A landscape with many valleys, sampled at points; each row gives a point and its height.
From any point a ball rolls to the lowest of the 2 points nearest to it. It stops when none of these is lower. Distance is the straight distance between rows; heights are no part of it.
q_222 (h 333): [127 132  85 100 118 148 161 140  85 114 194 166 150 116 129 159 144  96
 142 128 147 105 135  86]
q_634 (h 719): [115  81 167 181  95 131 130 133 201  84 179 150 116 136 107 190 134 103
 121 135 156  38  87 105]
q_413 (h 350): [146 138 124 125  83 190 118 131 129 134 165  88 117 142 171 142 124 134
  93  98 109 120 136  75]
q_888 (h 402): [101  78 125 143 111 165 119 139 113 162  84 111 175  84 134 141 131 154
 162 109 127 196 165 156]
q_180 (h 593): [118 122 168 149 115 140  99  97 142 149 142  97 182  92 136 148 124  78
 187 131 146 135 129 129]
q_390 (h 650): [110  63 232 162  89 144  80 117 197 130 114  70 138 118 127 136 109 117
 117  93 131  91  93 148]
q_295 (h 382): [150 159  80  88 126  76 112 156 110  77 140 159 112 167 114  96 136 124
  88 138 141  84 131  99]
q_977 (h 275): [123  97 119  85  81 125  75 175  96 141 125 107 127 145 140  99 130 153
  92 122 124 116 133 106]
q_73 (h 271): [151 195  62 120 176 156 225  92 133 132 174 189 106 155 142 134 109 139
 101 112 123 103 110 106]
q_513 (h 254): [157 176  49 151 132 107 129 137 104 171 142 146  91 169 156 115 140 180
 112 135 113 156 143  92]
q_704 (h 314): [139 110 111 105  75 146  94 162 123  81 149 104 119 150 147 145 124 140
  78 101 121  99 135  76]
q_412 (h 590): [110  81 163  78 106 129  77  54 102 157  83  94 147 142 142  70 160  97
 108 124 155 128 110 110]
q_320 (h 347): [130 176 129 132 175 155 182 164 118 109 164 144 110  96 126 175 102 137
 170 123  98 152 137 134]
q_654 (h 717): [100  66 207 184  78 153  97 129 203  99 132  97 146 108 124 197 111 109
 146 112 137 106  91 126]
q_628 (h 498): [102  98 167 125  98 140 108 102 169 184 125 107  91 151 140 115 142 125
  91 146 137  97  92 126]
q_782 (h 450): [149 146 159 150 138 112 126  48 164  80  89 112 107 137 134 128 155 104
 100 149 152 121 115 135]
q_644 (h 352): [ 86 105  97 109 105 142 161 140  99 133 176 181 131 110 131 197 136 116
 150 145 154 119 118 101]
q_282 (h 360): [127 184 114 175 147 169 173 122 156 209 177 137 135 111 133 147 110  95
 176 123 119 146 163 140]
q_58 (h 187): [143 142  46 126 126 123  98 146  77 114 107 120 108 145 144 122 145 187
 115 118 124 178 155  96]
q_292 (h 249): [123 161  80 116 182 152 192 116 110 173 127 151  88 125 117  97 166 137
 125 128  89 168 178 164]
q_571 (h 674): [176 181  87 168 143 111 141 107 125  95 161 132 146 131 139 133 126 108
 135 129 135 131 147 100]
q_893 (h 594): [138 130 112 122 175 103 118 113  81 143  91 110 164 114  98  43 151 105
 162 128 114 166 172 162]
q_988 (h 683): [ 98 141 140 105 137 105 142 120 123 182 153 163 116 125 111 131 134 104
 155 169 136 117 108 142]
q_203 (h 581): [ 81  60 148 127  75 112  65 121 126 164 135 114 164 132 142 147 131 133
 147 149 180 121  65 101]
q_335 (h 361): [164 165 105 124 128 104 136 119 152 105 165 145  96 177 132 104 125 107
  73 130 132  68 116  91]
q_661 (h 266): [141 106 129 119 107 133 104 127 116  49  71 108 131 122 139 147 132 164
 107 121 136 159 137 118]
q_183 (h 634): [142 128 154 131 106 145 110  86 125  92 147 100 156 104 141 152 138  75
 144 112 142 115 128  96]
q_805 (h 529): [116 101 126 115 119 107  80  55 100 173  87  95 166 139 144  87 152 122
 142 151 164 162 105 128]
q_138 (h 410): [128  87 166 155  97 138 114 119 170  49  57 112 123 114 141 173 128 159
  99 124 136 135 128 144]
q_969 (h 432): [102  96 173 140 103 173 117  62 168 151 126 104  90 128 154 150 158 103
 105 122 149 104 100 114]
q_499 (h 122): [146 181 121 177 131 186 199 131 179 117 191 149 121 133 150 191  84 127
 126 101 117 108 125 123]
q_987 (h 395): [157 132 106 148 104 148 170 172 166  97 152 147 107 139 135 157 119 133
  69 104 106  74 167 126]
q_832 (h 338): [119 100 100 142 113 177 148 132 108 144  93 105 151  99 136 117 153 147
 128 100 105 180 200 147]
q_308 (h 474): [ 96  76  94 113 118 106 103 102  78 188  95 134 188 131 129  85 167 135
 151 142 162 170 140 147]
q_903 (h 626): [172 203  81 122 168  96 143 180 114 147 147 132 105 151 100  52 117 129
 125 121  71 125 158 137]
q_540 (h 684): [199 193  69 173 152 111 145 163 132  73 147 114 138 126 122 119 116 131
 130  99 107 131 182 119]
q_960 (h 262): [113 151 142 156 126 159 164 146 163 152 159 143 123 106 141 175 109 124
 154 123 120 135 149 143]
q_648 (h 533): [105  86 184 169 113 106 115 128 181 100  73 128 122 120 128 178 115 170
 122 143 140 138 107 172]
q_702 (h 653): [ 72  93 143 131 141  94 136 151 123 161 103 170 146  97 105 163 120 153
 182 151 143 156 111 193]
q_491 (h 417): [124 122 156 122 129 114  86 163 110  85 100 103 129 119 131 149 105 176
 151 134 128 163  94 122]
q_375 (h 218): [119 136  64 108 145 143 177 170  92 170 133 175  94 130 124 115 144 154
 117 117  95 142 178 139]
q_181 (h 332): [127 152 149 121 134  89 142 204 153 131 153 168  94 142 107 143  90 143
 119 144  95  91 111 142]
q_437 (h 658): [167 171 111 134 118 151 119  78 117  91 175 105 150 131 144 134 135  81
 144 114 143 123 125  65]
q_822 (h 206): [153 199 112 155 158 176 210  90 174 128 188 164 118 157 144 159  93 108
 113 115 134  89 101 118]
q_570 (h 295): [134 128  86 131 164 166 148 128  88 158  94  94 109 110 125  92 158 151
 127  98  82 192 194 158]
q_889 (h 404): [130 135 112 103 128 150 129  86 100 178 121 115 120 145 145  73 163 103
 107 142 123 134 159 109]
q_681 (h 669): [ 92 131 134 115 145 116 126 166 101 188 150 157 148 100 102 135 115 128
 196 159 127 154 122 152]
q_762 (h 512): [145 152 131 110 148  97 124  78 121  84  86 121 102 146 119  90 149 124
 103 153 143 127 130 129]
q_378 (h 513): [112 104 170 130 120 143  95 133 127 165 109  83 186  94 137 127 111 125
 182 121 121 180 122 145]
q_829 (h 304): [147 146 158 131 133 157 139  89 157  79 156 109  65 152 147 166 115 123
  97 126 130  92  74  86]
q_563 (h 196): [114 107  96 103 136 119 137 196  89 139 120 152 128 106 105 112 129 164
 131 123  95 145 171 150]
q_530 (h 531): [ 88  37 153 106  90  99  64 148 115 137  96 115 192 128 129 118 112 157
 141 135 185 140  62 133]
q_641 (h 617): [ 88  91 159 154 124 114 134 142 163 131  76 157 136  98 118 172 114 165
 151 153 149 160 132 187]
q_120 (h 380): [167 161 123 179 116 129 154 127 194  92 164 142 111 161 140 145 118 104
  69 114 132  53 127 112]
q_968 (h 444): [143 192 101 156 176 130 145 163 121 195 146 110 100 118 130 108 106 161
 169 121  73 178 137 149]
q_548 (h 98): [161 133  63 123 125 124 115 134  97  52  96 121 129 125 128 128 146 148
 109 116 133 159 168 111]
q_82 (h 312): [124 140  92 135 121  84 112  94 117 135 129 147  81 157 141 153 147 159
 111 176 165 130  86  90]
q_435 (h 253): [123 118 179 122 125 111 132 191 142 115 121 132 120 125 110 126  92 137
 112 136  99  95 138 161]
q_469 (h 232): [120  88 104  74 113  97  97 163  83 123  94 137 149 138 109  79 141 144
 104 123 132 123 157 147]
q_86 (h 527): [112  80 225  97 108 138  84 135 152 127 116  83 155 113 114 103 106  97
 117  96 116  91  97 139]
q_630 (h 607): [152 169 108 140 189  92 144 146 107 143 126 123 162  92  86  69 133  98
 171 129  98 155 176 167]
q_130 (h 489): [110  80 130 105 112  93  75 172  95 134  84 117 174 131 127 113 103 185
 156 130 151 178  88 146]
q_572 (h 55): [ 85  67 181  64 134 100 110 136 103 146  95 146 167 113  94  91 122 104
 139 146 153 115  98 172]
q_186 (h 619): [149  83 158 108 121 114  83  92 106  77  60  94 201 117 121  89 133 107
 130 102 149 139 133 156]
q_366 (h 655): [126  70 119  99 135 119  88 114  65  86  65 110 223 109 114  91 137 126
 168 100 159 190 138 148]
q_633 (h 443): [131 125  68 130 111 120 116 100  80 194 125 128 161 151 136  70 179 122
 124 137 130 155 182 122]
q_397 (h 142): [123 107 136 124 124 122 151 193 135 118  93 147 124 108 116 130 116 164
 106 121  95 126 178 179]
q_328 (h 341): [ 94  76 220  88 127 120 110 131 138 139 108 121 162 107 101 121 107  87
 149 129 129 103 104 169]
q_96 (h 216): [119 141 143 100 133 120 118 109 129 106 133 130  56 149 145 151 130 155
 103 151 133 121  68  95]
q_778 (h 342): [136 164 113 111 134 174 149 108 117 157 145 113  95 144 158 112 132 128
 109 111  99 133 145 102]
q_665 (h 699): [114 144 144 142 135 115 161  91 161 149 163 171 106 130 115 145 143  85
 134 167 155  91 100 130]
q_273 (h 550): [132 148 148 159 114 112 101 129 168 189 121 102  94 152 149 116 116 143
 112 155 118 133 105 126]
q_322 (h 559): [157 137 134 108 163  95 111  89  95  76  64 122 148 124 105  72 146 117
 128 130 139 143 160 147]
q_386 (h 491): [140 183 124 169 144 108 118 148 149 191 124 109 102 134 138 108 117 158
 143 139 100 157 129 152]
q_531 (h 370): [139 106 171 155 109 165 122  43 184  85 122  95  93 138 149 160 155 101
  90 120 155  93  89  96]
q_150 (h 618): [169 199 103 112 199 102 141 162  90 120 142 121 123 119  97  56 117 109
 163 118  77 149 166 140]
q_151 (h 309): [143 171  77  75 158 154 193 118  97 107 186 179 111 147 127 130 119  91
 112 118 128  95 120  90]
q_81 (h 400): [143 205 105 130 180 143 170 165 121 157 171 140  75 132 126 142  96 158
 148 123  73 154 102 116]
q_279 (h 369): [124 145  99  94 141  80 151 185  95  93 152 186  96 138 106 150 122 138
 108 150 124  86 117 115]
q_302 (h 711): [100 111 150 156 118 122 165  84 196 109 162 171 105 131 114 184 143  87
 116 155 166  63 102 132]
q_254 (h 731): [117  98 194 153 116 135 117 142 169  73 164 119 126 121 113 188 108 103
 159 131 135  81  83 113]

For each start below, name the point where the ball stops.
q_628 | q_96
q_634 | q_548
q_762 | q_96
q_378 | q_397
q_273 | q_960
q_644 | q_499
q_254 | q_572
q_805 | q_778
q_413 | q_397
